Points on a hilly landscape, in no order, each with its height.
From any point a ball takes the steepest step (drop divided by distance) to one of its 4 nearest points. It stops when none of these is lower. Distance is the straight distance between rows; heights are no part of it.
koma: [ 39  15 -19  21  -2  14  24 -36  15  -2  53  11   2 -29 -26   6 -10  -1
  16  26  -9  25  10 -25 -11   6  22   0  37   4  18  -8  16 -16   4  27
  -7   1  15   8  -9 -25]  h=383
bava: [ 34 -16 -28   6   0  -2  10 -31   4 -12  41  14 -25 -15 -24  -6  -4 -10
   5   4 -11  11   6 -23 -14  -1  13  14  31 -16   9 -15  18 -22   0  24
  -4   8   9   6  -7  -8]  h=355
Mibu: [-13   1  -7  -2   2 -20 -18  17   4 -10  28  26 -15  -7   0 -12  14 -27
  -7 -24   2  -1   5  28   5  -8  13   9  -4 -17 -11  -3 -21   6   3   3
  -5   7  11  20  11  11]  h=479
zigum: [-22   7   5  15   4 -16  11  26  10  28   5  -3  10 -10  -2 -11  16  -6
 -14   1 -11   5   1  21   0  -2   4   9 -14   3   4  23   8   8   3  -9
   8 -15 -12  19  14  13]  h=396
Rona: [-37  12  21  32 -14   2  30  19 -22  21  -7 -18  30 -13   1  -7   3  21
  18  19 -26  -3  -2   4  -7 -10   4  20  -3  19  20  19   8   6 -10 -40
 -17  -6  12   0  -4  -3]  h=483
Deget: [ 16 -12  -9 -33 -15   9 -17   2  10 -13   4 -30  -8   5  16  36   7  14
   2  -2  26   4   4  -1  18   7 -12 -35 -22  21  -6   8   0  21  19   5
   7   4   2 -12  33 -17]  h=664
gabo: [-19   4   0 -27 -45  37  -9   4  -6  10 -48 -37  40  19  12  24   8   8
  -7  33   8  -8  22   9  -7  38 -25 -20 -29  25  -8   2  22  30  15 -21
  18  -2 -14  -3  -3 -18]  h=585
zet: [  5 -12 -18  -8   7 -23 -19   8  18 -12  -4  16 -20   4   5  -3   3 -14
 -17 -27  14   0   4   7  20   8   0  -3 -14   3  -7  -3 -25   3  10  15
   6 -10   5  -1   2  12]  h=428
kuvi: [ 29 -16 -17 -21 -13  14 -13  -8  -6 -27  21 -19  -5  12  19  24  -8  19
   2   1  14  16   3 -15  -2   6 -15 -35 -19  31 -18 -10  14  14  12  11
  -6  10  -8 -33  29 -30]  h=741
kisi: [ 39 -19 -26  20  -2  27  14 -23   0  15  23  25  -9 -10 -21  -4  -2   2
   1  16   1  19 -21 -14 -15   7   5   9  25  17  15  -6  32 -12   5  -6
  -7  -9  -4   2   7 -22]  h=501
Bizi: [-33   0  22   3   0 -12  11  36  -4  34 -58 -29  14  15  16  31   6  -1
 -22   5   9 -17   4  34  -6  14 -10  20  16 -37  -3   9  14  26  -2  10
  32   0 -21  20 -15  11]  h=624
Mik: [ 60  -8 -25 -12  -4   9   5 -34   8   4  26  13 -24  10 -20   0   8  12
   5   3  -2   1   6 -33  -6  15  -5 -17  38   7  11 -27  31 -21  11  35
 -10   4  -4  -2 -14 -12]  h=399
lirid: [ 27 -16 -14 -11  17   4  14  -5   4  15 -11  -2  -5   4   1  -5   0   7
   3   3   9  11 -12 -15  -9  22   2  -7 -10  30  -8  12  15  -4   3  -6
  -6  -6 -14 -26   6 -14]  h=689
Zuz: [ 33 -14 -17   1  16  11  25 -13  -9  19   3  18  -6  -1 -16  -3  -4   2
   2   9   5  13 -25 -24  -8  24  -3   4   2  25   9   8  26 -17   1  -4
  -9 -13 -24  -9   3 -17]  h=575
dunup: [-12   6  10 -20 -29  32  -1  20 -10  22 -46 -34  37   2   6  15   3  15
 -11  41  14 -15  14  12   1  33 -29 -21 -28  23 -14  11  10  13   2 -21
  16  -9 -13   0  -9  -2]  h=557
bulu: [-22  10  14  25  10   8  19  19 -14  10  11   9  13 -13  -6  -3   5 -11
  19  -7 -20  14 -17  12   4 -16  22  21   3   8  13  29   5  -8 -14 -25
  -9 -10   5  16  10 -11]  h=351
subo: [ 29  -9  -2   6  19 -18  -9 -32  15 -21  19  28 -23  -5  -6 -32 -16 -11
  -1 -20   2 -11  11 -22 -10 -10  -8  -7  18 -27   0  -9 -15 -21   6  36
 -20  22  10 -14  -3  16]  h=398
voza: [  7 -14 -20 -23  10 -12  -2  14   8  19 -16 -15  -4   4  10   4  11  -5
  -3  -4  13 -13  -1   3  19  10  -5 -15 -17  11  -6  19  -3  14  22  12
  28 -20  -4   4  10  10]  h=141
mot: [  8  -3  -9 -32   6 -21 -38 -24   1 -42  -8  -1 -24  14  11  -1 -21   2
  -5 -10  21 -11  15   5  27 -26  -8  -6  13 -31 -17 -22 -41  10  14  14
  17  11  18  -4   6  12]  h=170
tov: [-22   7  -1 -36  14 -11 -30  -5   1 -23 -23   8 -21  32  18  21  -5   2
  -7 -24  32  -7  -1  13  10 -25  -4 -11  18 -41 -13  -5 -53  33  10   0
  15  28  10 -18  13  14]  h=360
Ruv: [-10   7  16  33   5  15  30   2  -9  12  10   4  15 -22 -14  -3  -9   6
  25  10 -17  13 -14   9   4  -6  16  15  18  14  24  13   7  -5 -15 -35
   5 -10  12  18   6 -21]  h=431
rad: [-23   6   2 -10  -3 -11  -5  22  15  14 -49  -9  -8  32  22  29  21 -17
 -11 -30  19 -13  -8  15  17  -5   2   1  12 -32 -12   6 -18  26   0  13
  22  16 -13  -4  13  16]  h=599
lesi: [ 12  -1  -5 -16  15 -22 -33 -38  -5 -34   4  11 -21   8   5 -32 -29  -9
  -9 -18  19 -11  15  -4  11 -11  -1 -33  -4 -28 -11 -36 -47   3  14  27
  -5   4  17  -1 -19  26]  h=148
molu: [ -1   0   3   7  10 -13  -6  -3  10 -26  29  28 -26 -12 -12 -13  -3 -32
  10 -22 -13  -1   0  -1   5 -25  21  18   9 -30 -11  -4 -19 -18 -26   8
 -20  23  16  -1  -6  -5]  h=460
dokad: [ 41 -12  -9  -9  33   3  -9 -29  14 -21  12   9 -24   6 -12  -2  -6   5
   4  -8  -2 -10  -1 -42  -2  -1  -7 -12  26   1  -1 -15   1 -28  19  38
 -12  21  -3 -21 -11  -1]  h=386
zofe: [-10   6  15 -17   0  -2   1  29  -2  26 -55 -37  -6  26  18  40  13  -8
  -6  -8  13 -21  11  23   4  16  -1  -2  -2 -34   0  23   9  16  -2  10
  21  -8 -14   2   8   4]  h=679
dirav: [ 14 -12 -11   7   4  22  20 -14   0   9  21  20   4  -9 -21  -3   1   4
  10  15  -3  14 -17 -12 -15  -2  20  16  11  11  13   8  31 -10   7 -21
  -9  -6  -6   1  13  -6]  h=436
ruga: [ 28 -15  -5  -4  20 -24 -18 -24  19 -14   7  22 -22  -5   0 -26 -17 -13
   6 -10   2 -13  10 -28  -3 -13  -6 -16  16  -7   2  -9 -19 -25   9  29
 -11  20   9 -16  -1   8]  h=381
novet: [-24  12   5   3  -8 -12  -8  39  19   5  32   3  -8  -5   1   2  22 -11
  -6 -14 -16   8  -2  39   6  -8  11  15 -17 -12 -13   0 -19   7 -13 -16
  -2 -15   1  38   9  14]  h=547
lugan: [ -7   8  -4   7   8 -33  -8  30  10  -2  29  26 -15 -14  -4 -16  12 -29
 -13 -30   1   7   1  20   1 -11  13   8 -13  -6 -12   1 -12   3  -4  -4
  -4  -3   1  12  11   8]  h=397
fud: [ 16  -1 -12  16   2   6  -1 -27  23 -34  32  20 -21 -15 -20  -5  -4 -22
   2   0  -5  -2   1 -13  -1 -22  21  18  33 -20  15 -13   8 -23  -6  25
 -20  30  23   9  -4  -6]  h=314
Zov: [ -4  11  10  10   5  -7   0  11   7 -24  26  31 -26 -19  -5 -12   2 -26
  10 -21 -14  13  -6   6   5 -22  30  20   3 -19  -1   9  -7 -16 -26  -3
 -21  16   9   8  -3  -8]  h=420
dimup: [-49  26  42  25 -26 -10  22  24 -18  19 -13 -26  41 -23   4   1  10  19
   3  30 -39  -6  -4  15 -14  -5  -3  15  -6  19  17  25   7   3 -23 -29
 -11 -11  18   3 -13   4]  h=500
daru: [-21  -6   6  -1   6 -13   4  40  20  24 -46 -10   1  21  21  17  19 -15
 -16 -22  12  -8   2  38   9  13   3   6  -4 -37  -5  -5  -5  21  -2   9
  22   0 -17   7  -2  24]  h=709
Zira: [-10   7   2  34 -17  24  41  -8 -16  15   3   5  36 -12 -22 -10 -11  10
  17  31 -12  -2 -17   2  -3  -8   7  18   1  20  26   3  11   0   5 -54
  -7  -5   9  12   7 -17]  h=480
Vak: [ 10  -3 -10   0   9  35  17 -12  -8  20 -23  20  25  24  -3  -4  -1  16
   8  22  -2  11 -28 -16  -7  16 -11   2  -6  36  16  -7  29 -15  14 -31
  -4 -17 -22 -13  -8 -17]  h=695
Tira: [-34  17  14  24  -3  -2  21  30   0  27 -11 -10  31 -11  -1  -8  10  10
  -1  12 -20   7   6   1 -21  -1   0  18 -20  13   1  30  12   4  -5 -29
   3 -13 -11  -3  -2  14]  h=515
gevi: [ 41 -19  -4 -27  17   5 -13 -29  -8 -31   6 -15  -7   9   9  11  -3  18
  13  -9   9   0  -8 -23   9   8 -10 -25   2  15 -23  -5  -1 -13  10  33
  -9  19  -3 -24  13 -24]  h=413
Rago: [ 33 -20  -9 -21  18   7   0 -17  -1   0  -2  -4 -14  13  -3   7  -8  11
  16  -5   5  11 -18 -33   5  18 -11 -23   9  32 -12   4   6 -15   3  16
 -13   0 -13 -16   5 -32]  h=569
bas: [-29  19  32  23   2   1  20  28 -15   7   6 -10  20 -23  -1 -11  12   2
  16   4 -32  11  -8  13  -2 -15  15  16  -9  14   9  22  -6   2 -25 -24
  -8 -10   0  15   6  -6]  h=434
sizod: [ 16 -14  -6  -2  11  19  22   5  -2  31 -17  10   8   3  -7 -17   2   4
  -1  12   1  14 -14 -15  -6  14  -6   2 -13  31  -2  15  20  -9   6 -33
   5 -17 -24 -17   6  -2]  h=629
pab: [-51  27  41  18 -13 -13   5  36 -20  12   0 -38  25 -23   7   7  23   7
   6   0 -38  -4   5  34  -4  -3   7   9  -8  -1  12  15   1  17 -30 -21
  -4 -18  -1  31 -12  13]  h=536
ruvi: [ 40   0 -15  12  -1  11  -2 -40  32 -26  39  19 -26   7 -23 -16  -5   0
   8   3  -5  -2  11 -29 -12  -3  10  -7  51 -23  27 -19  12 -27  10  38
  -8  17   5  -4  -5  18]  h=318
kulun: [ 12   4  10 -15   3   4 -38 -52  -5 -65  16  -1 -17  17   2  -7 -33  -3
  -3 -15  24 -14  27  -2  24 -23 -12 -26 -10 -37 -20 -21 -38   5  29  20
  15  14  12  -9   0  24]  h=126
meti: [ 15 -13 -14  -5  12 -30  -7   6  10  12   7  21 -24 -14   4 -14   2  -8
  -8 -16   7  -8   4  -2   4   1  -3   1 -10   9  -8  12  -5  -7   2  11
   1  -3   2  -2  12  10]  h=517
dezak: [ -1 -12  -6   4 -10 -44 -34 -29  -2 -25  25  32 -22  -2   0 -29 -11 -20
 -17 -14 -14  -1  -2  16 -10 -33  -3 -27   2 -44  -5 -41 -44   3   0  11
 -25  13   4   7 -23  29]  h=481
Bopur: [-16  -1   4  -9 -11   2   6  17   1  32 -43 -29  18  12   2  29  11   5
 -15  13   8 -19  16  13   6  21  -4  -6  -6  10  -2  12  10  13  10  -1
  32 -32 -13  14 -12   6]  h=604
Zibit: [-14  -8 -11 -14   2 -22 -14  19  19   3 -32   4 -17  17  15  20  11 -10
 -14 -27  21 -17  -7  13  29 -16  -1  -3  10 -30   0  -7 -31  23  10   8
  23   0   6   1  16  17]  h=250
petab: [-41  27  18  15 -22  -1  17  21 -15  26 -18 -18  38  -9  -4  -7  13  20
  -7  29 -20  -9  14  -2 -32   6 -17  23 -19  28   2  20  18   5  -8 -39
  -8 -10   4  -8  -3  25]  h=516
Mazi: [  5  12   2  14   4  -3  -4 -25  14 -42  35  36 -17  -7  -6 -22  -5 -32
  19 -16 -25   4   1  -6  -2 -23  20   8  25 -53   8 -19 -13 -22 -19  21
 -31  36  21   0 -20   4]  h=370
tal: [ 25 -24 -15 -20   8   4 -12 -13   4 -17  13 -19  -2   5  13  25  -2  15
   4 -10  17  10  -8 -21   6  11  -9 -27 -13  28 -27  -4   1  -2  14  16
   2  14   2 -25  24 -23]  h=592
Fer: [-23   6  11 -13 -27  18  -1   9 -12  33 -60 -43  21   4   4  28   3  15
 -20  40  10 -18  16  18   0  39 -28  -2 -13  15  -8  14  21  26   3 -23
  30 -29  -3   2 -14  -5]  h=574
zova: [ 13  -8 -10 -18   0  37   4  -7 -10  13 -36   0  24  19   7   0   1   7
  10  13  15  12 -14 -17  -2  27  -6 -16 -24  43 -11   7  21  -3   5 -23
 -11  -5 -16 -16   1 -28]  h=639
puru: [ 25 -11 -11 -23   4 -11 -29  -9   1 -28  -1   0 -20  -5  10   0  -2  11
   2 -17  28  -8   5  -6  26  -8  -9 -15 -12   4 -13  -2 -22   2  10  31
   2   0  14 -10  10   4]  h=242
laz: [  1   0  -2  -8 -13  15   4   0   2  28 -45 -18  28   1   3  14  11   9
 -10  22   6   1   6   3   3  34 -11 -21 -35  27 -11   9   5  13   1 -11
  20 -27 -14 -10 -11  -2]  h=584
zif: [-26   5  33  28   5   6  31  22 -22   8   3  -8  20 -20  -4  -7  -1   8
  26  10 -19   7 -14   6  18  -3  22  27  -1   3  28  22  -5  -1 -23 -28
  -3 -13   4  13  -4  -9]  h=437
gem: [ -8   9  -4  21 -26  35  23  -7 -15  23  -9   7  29   1 -13 -12  -7  24
  12  25  -7   2 -19 -14 -17  17  -5  18  -3  22  27   3  26  -1   5 -53
 -14 -12 -12   3   3   2]  h=511
Las: [ -2  -6 -13 -26 -31  31  -6   4  -4   6 -15 -33  31  20  14  17   0   6
   2  17  12  13   7   0  -2  28 -19 -39 -33  31  -2   8  33  29  16 -12
   7  -1 -18 -19  16 -35]  h=521
zades: [-28   2   6   8   2   0  30  30   2  30 -15 -18  26  -6  -2  -8  13   2
 -19  21   5  -4   4  11 -10   9 -13   1 -18  18   2  23  14   5   2 -11
  21 -32 -16   5  -5  19]  h=556
fural: [ -3   9  21   3   9  -7   4  11  -7 -15  28  30 -18 -22  -5 -14   1 -27
  16 -20 -21  10 -17  12  20 -22  27  24  10 -20   0  -6 -29 -19 -45   1
 -13  26  21  15 -20 -13]  h=482
bisu: [ -9  11   4  19  11  -5  11  17   5   1  18   6 -16  -5  -1  -6  13 -16
   8 -12 -12   5  -6  10  -8 -10  19  15 -13   3  -5  26   0  -6  -9  -5
  -4  -8   1  10  13   4]  h=140
sipo: [-29  25  18  13   5  -6   6  36   3  -4  15  14  -6 -23  10   8  21 -14
   8 -22 -24  10  -7  33  17  -7  25  14 -16  -8 -11   6 -23   2 -23  -8
  -1 -12   9  33  -8   9]  h=609
ped: [  3 -14 -17 -26  -5  19  -7  -4  -6   8 -16 -30   8  11  10  13   9   6
   7  16  23   6   0  -7   9  24  -3 -37 -23  32  -4   6   9  21  12   1
  15  -5 -14 -16  16 -19]  h=114
Dode: [-32  -1  23   8 -12 -16   5  27  -3  38 -58 -39  24  15   1  30   3   6
 -27  25   3 -26   0  31 -12  31 -22  22   3  -9   1  10  26  11  -5  -1
  37 -12  -4  18 -11   7]  h=598
nava: [ 17  -6  -9 -36  -6   0 -36 -23  -8 -50  14 -10 -26  16  11  11 -23   4
  -1 -11  33  -8  19 -10  11 -18  -5 -22  -4 -14 -16  -7 -18  21  27  22
  15  13  11  -6  18   3]  h=220
foso: [ 44  -9 -18   0  14   8   0 -32   8 -16  21  17 -27  12 -21 -12  -9  10
   3   1  -2   2   6 -42  -2 -12  -3 -11  35  -4   6 -19  18 -25  12  44
 -10  11  -5  -9 -12   5]  h=358
med: [-51  18  31  28 -20 -18   2  36  -4  26 -13 -34  23  -5   1   9  18  19
 -14  24 -27 -16   9  43 -21   1 -15  26   3  -3   7   9  21  14  -8 -12
  14 -29  -3  38  -4  12]  h=611
kibok: [-26  -2  46   8 -13 -12   1  20  -9  31 -67 -33   8  19  32  43  -4   5
 -19  16   8  -6  23  36 -10  31 -22  21   4 -22 -12  17  17  10 -11   4
  37 -11 -13  17 -14   1]  h=625
zev: [ -3  -6 -16 -20   6   1 -19  16   3   7 -29 -15 -19  27  16  30  16  -4
  -6 -24  25 -11  -1  13  28 -13  10  -7   2 -26  -3   2 -24  24  18  12
  23   7   2  -2  25   5]  h=579
lonuv: [ 34  20 -20  17 -17  23  17 -37  -4  13  46  12  21 -21 -19  10 -12   1
  -3  34  -4  30 -12 -17 -16  13   6  10  23  12  13  -7  22 -18  -5   2
  -2 -12  10   7  -3 -38]  h=435
narur: [ 46  -9 -25   2  -9  12   7 -22   1  19  26  18  -7 -11 -19   1  -3   8
   1  10  -1  15  -4 -25 -19  17   2   6  27   5   9 -18  33  -8   8  20
  -6  -7  -7  -6  -7 -21]  h=454
tufeg: [ 31 -16  -1 -26  -2  17 -13 -21  -4 -57  49 -19 -22  29  11  11 -30  23
   0  -7  13  11  12 -39 -25  -2 -22 -40  -8   9 -16 -37  25  -5   9  34
  -3  27 -18 -40  22  -2]  h=418
deve: [ -5   0 -13  29  -2  21  18 -13 -13  16  22   1  22 -21 -19   1 -13   5
  15  16  -3  14 -22   0  -6   4  12  15  14  24  20   4  27  -7  -1 -28
 -10 -14   6  16  13 -25]  h=490
dif: [ 24   6 -17  12   8  -8  -3 -32  26 -30  33  37 -17  -4 -26 -27  -7 -16
  10  -6 -13  -8   6 -21 -12 -21  15   5  32 -40  24 -21  -3 -29   4  29
 -17  26  20  -5 -15  14]  h=255
kiduf: [ -3  -3 -16   1   5 -38 -28  -9  14 -23  15  32 -19  -4  -3 -36 -10 -21
 -15 -25  -4   0  11   6  -3 -20   0  -3  -8 -32  -7 -17 -25   0   1  12
 -12   8   7   0  -8  20]  h=457
posiv: [ 32 -15 -16 -10  15  -3  15 -16   7   1  27  20 -23  -4 -19 -10   1   0
   6  -4  -3   5  -2 -21  -5  -1   7   5  28   7  10   6  22 -18   6  10
 -17  13  -8  -4  13 -10]  h=402
Miz: [-30  38  44  14  -7 -11  21  43 -13   3   4  -7  12 -28  11   5  10   9
   7 -20 -22  20  -4  31  28  -8  29  27 -17  -6  14   2 -22  15 -46  -7
 -11  -5  -7  19 -17  16]  h=659
Zugo: [-27  -3  -2   5  -5 -11   1  39  16  17   5   4  -2   2   7  16  35 -16
 -20 -27   3  -4   1  49   9   0  14  16  -9 -22  -5  -8  -3  10  -4  -6
  20  -7  -1  31   9  23]  h=660
fadu: [ -1 -17 -18 -16   7 -28 -43 -17   8 -20  -1  26 -22   6  10 -15 -18  -2
 -17 -28  20 -10  -9   7  20 -23 -12  -3  12 -37  -8 -26 -51  10   9   2
   2   8  21  -7  -6  26]  h=196
guz: [-19  -1  -8  15  -9 -27 -32 -24  12 -31  37  49 -25  -9   4 -34   0 -29
  -5 -24 -25   8   9  15   7 -29   7 -15  -4 -38 -18 -30 -42 -11 -23  11
 -42  18  13   4 -23   8]  h=564
rafod: [  8   1 -16 -26   5   0 -15   6  14  -3 -14 -30 -17  15  14  22   9   1
   1  -7  23  -8  -5  13  29  -2   4 -20   1   1  -7  14 -14  22  12  10
  16  -2   9  -7  25  -2]  h=640
lom: [-20   1  -5  22  11  -5   9  24   7  11  12   2   0 -14   2 -20  11 -11
   3  -2  -6   6  -1   4 -11   2  14  13 -10  10   5  24   6  -7  -8  -9
   2  -8 -13  -6   9   4]  h=350
ninis: [ 53  -6   3 -16  24  17 -12 -38   8 -38  14   2  -7  13 -14  16  -8  19
  20   4   4   1   3 -38   2  -2 -19 -35  25  -6   2 -39  13 -33  20  42
 -18  30   7 -23  -9  -2]  h=430
Tuz: [ 14  -8  -4  18   1  12  18  -5  -7  -5  39  13   5 -23 -18   0 -12  -1
  21  13  -8   7 -10  -2   4 -15  24  26  26   5   7   0  12 -21 -21  -6
  -1  -2  23  25   2 -35]  h=306
Numeg: [  5 -12 -10 -27  11 -23 -34   1   9 -14 -18   5 -20  15   9  -1 -10   0
 -16 -24  25 -16  -3  11  15 -17   7  -4   7 -16 -12 -16 -36  17  13  12
  11   1  17  -2   8  21]  h=278
dal: [-18  -7   8 -34   7 -13 -40 -36 -17 -46  -1  -1 -17  33  17   7 -20  -6
  -9 -17  31   0   2  15   0 -29  -1 -25  15 -58 -10 -10 -55  18  11   0
   4  20  12 -21  -7  24]  h=150
mibe: [ 32   5   7  -2  24  -8 -21 -31   7 -31   9   7 -26   9   9  -6 -27   3
  -2 -16  11 -11  13 -37  10  -8 -11 -27   0 -11 -16 -14 -32 -21  17  39
  -7  22   5 -26 -13  17]  h=352
Zoza: [-12  14  10   1  -3 -16  -9  -2  -2 -25  28  37 -28 -10  -3 -14   9 -34
  12 -30 -18  12  -8  16  10 -25  18  14  -7 -21 -19  -6 -40 -12 -37  -2
 -26  18  10   7 -17   4]  h=496
Ril: [  2 -13  -8  24  12   6  15  -3   3   3  21  19 -14 -11 -17  -7  -2  -7
   4   2  -7   8 -15  -1 -12 -10  23  19  13  11   5  24  16 -20  -2  -5
 -16  -2  -8   2  17 -14]  h=343
Sivev: [ 27 -14 -10   0  17 -16  -4  -6   7   0  11  23 -30   6  -6 -12  -7  -9
  -2 -10   1  -3  -7 -17  -5  -6   8  14   9   8   1   6   3 -22   8  13
  -6   3   4 -10   7  -1]  h=415
gal: [-45 -10  20  11  -2 -12   2  41  -5  29 -29 -23  10  12   6  20  27  -3
 -29  -4  -6 -14  -3  47 -13   5  -4  26   9 -31   7   0  20  14 -14  -4
  22 -13 -18  29  -3  18]  h=634
Reraf: [ 19 -17  -4 -37 -19  24 -11  -5  -4  -7  -4 -16  22  15  17  13  -1   5
   7   7   8  15  -9 -14  -5  26  -9 -35 -37  37 -12  -3  28  20  10  -6
   1   5 -20 -36  18 -47]  h=600
vuge: [  6   1 -11   1   7 -27  -9  -9  13 -12  23  36 -29  -8  -9 -23  -8 -19
  -3 -28  -4  -2   5  -9  -9  -9   4  15  -5  -8  -7  -8 -11 -14   0  11
 -25  10   5  -7   2  10]  h=468
Dogok: [-18   0  -6  -2  -6  -3  11  36   9  32 -15 -11   7   2   9  -1  20  -5
 -19 -11   6 -10  16  30   4   5   2   7 -16 -11  11   6   8  15  -1  -4
  33 -22 -12  24  -2  22]  h=538
vako: [-22  21  -5  13 -18  31  27  16 -27  29 -36   4  49   3 -11  -9   0  25
   0  28  -8 -15  -6 -24 -23  11 -39  20 -17  26  13  -2  32   5   0 -43
 -23 -10 -10  -1  -4  12]  h=531
Lub: [ -9  -2  -6  -5  -2  -8  16  14   2  29 -17 -10  11   1  -2 -12  13  -5
 -13  -4   2   9  11  10   2  18   4  -3 -22  22   2  20   3   2   3  -8
  19 -32 -14   2  10   6]  h=534
kes: [ -5  29  -2  34 -36  29  32 -10 -19  19  -2  13  51 -19  -6   1  -6  26
  16  37 -19  -4 -16  -6  -7   4 -15  23  -7  31  31 -14   6   1   9 -49
  -9  -1  24  13   1 -18]  h=502
mef: [-11  -5   3  27  11  11  22   0 -11  -7  30   0 -12 -11 -22   2  -5  -6
  23   6 -20  13 -10   4  -1 -10  31  20  16   1  14  16  10 -20 -14 -13
 -10   4  19  17   9 -29]  h=232
tuvep: [-28  15  26  11   7 -11   3  29  -6 -15  19  15  -3 -23  -2  -4  16 -12
  15 -14 -20  20 -26  18  21  -6  27  29  -7  -8   5   6 -19   3 -42 -18
 -12   0   3  19   0  -7]  h=555
Sok: [ -5  17   1 -16  -6  30  15  11 -11  36 -42 -10  39  19  11   0   5   4
  -5  20   9  -2   1 -14  -1  33 -19 -16 -30  38 -10  -1   6   2   0 -34
  11  -9 -22 -17 -10 -14]  h=566
zabap: [-53  18  54  27 -18 -18  20  33 -25  27 -21 -30  43 -19   8  -9  14  21
   6  12 -39  -6   2  12   2   6   0  20  -4  15  33  11   1   9 -41 -28
  -6  -1  17  12 -30   0]  h=520
sika: [-15  18   1 -12 -19  21   8  13 -10  32 -52 -25  40  -2   9   2  -4  18
 -14  37   2  -9  12  -6 -11  33 -40  -7 -24  34 -12   4   8   6  -4 -23
  14 -17 -12 -11 -24  11]  h=541
dugu: [-18  -3  -2  15   0  13  28   6  -8  27  -8   4  24  -5  -5 -15   2   4
   0  18  -3  14 -11  -1 -20   4  -2  14 -18  27   4  20  22  -1   4 -27
   1 -18 -23 -11   2   5]  h=563
serus: [  3  -1  -5  11   9 -40 -30 -28  13 -32  20  34 -23  -3   1 -33 -18 -20
 -15 -31  -5  -8  10  -9  -2 -12  -4 -13   5 -36 -10 -25 -25  -9   8  16
 -14  18   1  -4 -17  30]  h=432
nakeb: [-21  12  10   9 -10   9  16  13 -15  44 -31 -14  35  -9   9  -5   8  24
   3  32  -5  -4   2  -8 -24  12 -24  16 -34  34   3  11  15   9   4 -38
   7 -18  -8 -11 -17  17]  h=526
migu: [  4 -11  -9   9  17 -12   9   6   8  -3  23  27 -23 -19  -1 -15  -3 -17
  10 -14  -8   1  -6   1   1 -12  21  23  10   2   8  12   7 -12  -8   2
 -13   9  -1   0   5  -4]  h=337
fogiz: [ 39 -10   9 -19   1  16 -25 -29  -1 -65  38 -16 -13  11  10  -2 -35  12
   7 -13  18   7  31 -34  -6 -13 -15 -42  -9  -8 -21 -18 -14  -8  25  35
   2  21  -5 -31  15   9]  h=359
Ref: [-38  -1  21  10 -20  -3   6  30  -7  36 -32 -26  25  -5   7   5   2  13
 -27  38   1 -13  11  18 -18  22 -23  13  -9  17  -1   9  31  11  -4 -11
  30 -25 -11  10 -13  18]  h=583
mosal: [-26  16   5 -17 -27  40   2  21 -22  26 -55 -15  56  17  10   4  -3  21
  -5  36   9  -5  19 -15  -8  25 -34  -5 -33  38 -19  -3  18   9  -1 -25
  -3  -2 -13 -15 -14 -17]  h=559
Vumos: [ 42 -18 -23  -9   7   9   9 -17  -9  10  -1  13 -18   3  -7  -9 -11  -4
   5   6   8  10 -18 -25  -9   7   1   6  17  23   3 -12  28 -11  11  11
  -4  -3 -10  -8  -9 -15]  h=484
tipa: [ -4   4 -17 -32   1 -11 -30  -2   3 -14  -6 -14 -25  21   7  24  -3   7
  -4 -22  29 -17   0   5  24 -23  -2 -20  14 -22 -12   3 -31  26  20   3
  17  11  14 -10  11   4]  h=513
vob: [ -8 -12  -8 -22  11 -11 -36 -41 -15 -42  -7   3 -13  23   9 -19 -29  -6
  -8 -13  30  -7   4   6   9 -25 -11 -27  10 -47 -15 -29 -48  17  17   8
   1   8   5 -11 -13  21]  h=115
mumi: [ 46 -18  -1 -20  25  22 -17 -33  -6 -44  24 -13  -5  19  -6   8 -18  18
  11  -2  12   5  11 -41  -5  -3 -12 -39   4  13 -13 -18  10 -14  24  43
 -13  33  -3 -28  14  -8]  h=416
bisum: [ 17  12  -1  17   3   0  -3 -22  13 -32  42  25 -10 -16 -12  -4 -13 -27
  21  -1 -12   1   4 -13   9 -26  22   7  33 -24  14 -17 -11 -25 -13  26
 -15  28  21  10 -16 -11]  h=338
Nokar: [ 41 -16  -3 -15   6  -4 -24 -21  -3 -47  11  -7 -20   2  11   7 -22   8
  -1 -15  20  -2  12 -26  15  -1  -7 -32  -2   8 -15 -11 -24  -2  20  29
  -2  20  14 -20   3   1]  h=311
Pena: [-50  26  27  27 -17  -7  -5  40   9  22  -3 -26  16  -7   5  12  26   3
 -14   4 -16  -8   6  54 -14  -7   7  25 -10 -14   5   5  10  21 -16 -25
   7 -25  -3  48 -10  19]  h=582
bital: [-51  34  57  27 -17 -27   0  35 -18  21 -13 -31  32 -27  21   8  23  20
  -6  10 -31  -2   3  30  10   0   1  26   0   0  13  10  -8  19 -44 -19
 -11 -18  12  23 -26   3]  h=548
risid: [ -5   2  -7  14   8  26  25  -1  -5  22   2   4  10  -6 -14  -8   0   4
  15  11  -9   3 -16 -11 -22   0   1  15  -4  21  14  15  15  -8   3 -36
  -5  -7 -10   0  14  -6]  h=512
Piter: [-13 -10  -6 -10  -5  -4   4  26   9  26 -49 -30   5  20  14  25  18   0
 -13  -7   9 -15  10  26  15   9  -4  -5  -3 -17   8   9   5  26   3   9
  28 -11 -13  15   5  10]  h=627
rere: [ 17 -16  -8  -9  26 -14   9  -1   0  11  -9   6 -14   3   1  -6   1  -4
   1  -5   7  13 -11 -15  -6  10  -2  -9  -4  18   1  19   0 -16   6   5
  -5  -8  -6 -15  14 -14]  h=623
zuv: [ 42 -11 -12  -7  27  -3  -7 -17   6  -9   0   3 -26  -1  -4  -9  -7   5
   2 -12  10  -3   3 -28   1   9   2  -8   5  17 -21   3  -8 -13   9  23
  -5  -2  -4 -15  13 -16]  h=494
mufuv: [ 31   8 -20  13  -1   9  17 -31  19 -18  49  20  -8 -16 -26  -1  -2 -11
  16   9 -16  -3   8 -16  -2 -19  21  11  33 -17  14 -16  11 -25   1  36
 -10  16  23  19 -12 -10]  h=348

For each start below, name the point where the ball stops.
mibe | vob
Dode | bisu
bital | bisu
tufeg | vob
mumi | vob
nakeb | bisu
zabap | bisu
narur | dif
lonuv | dif
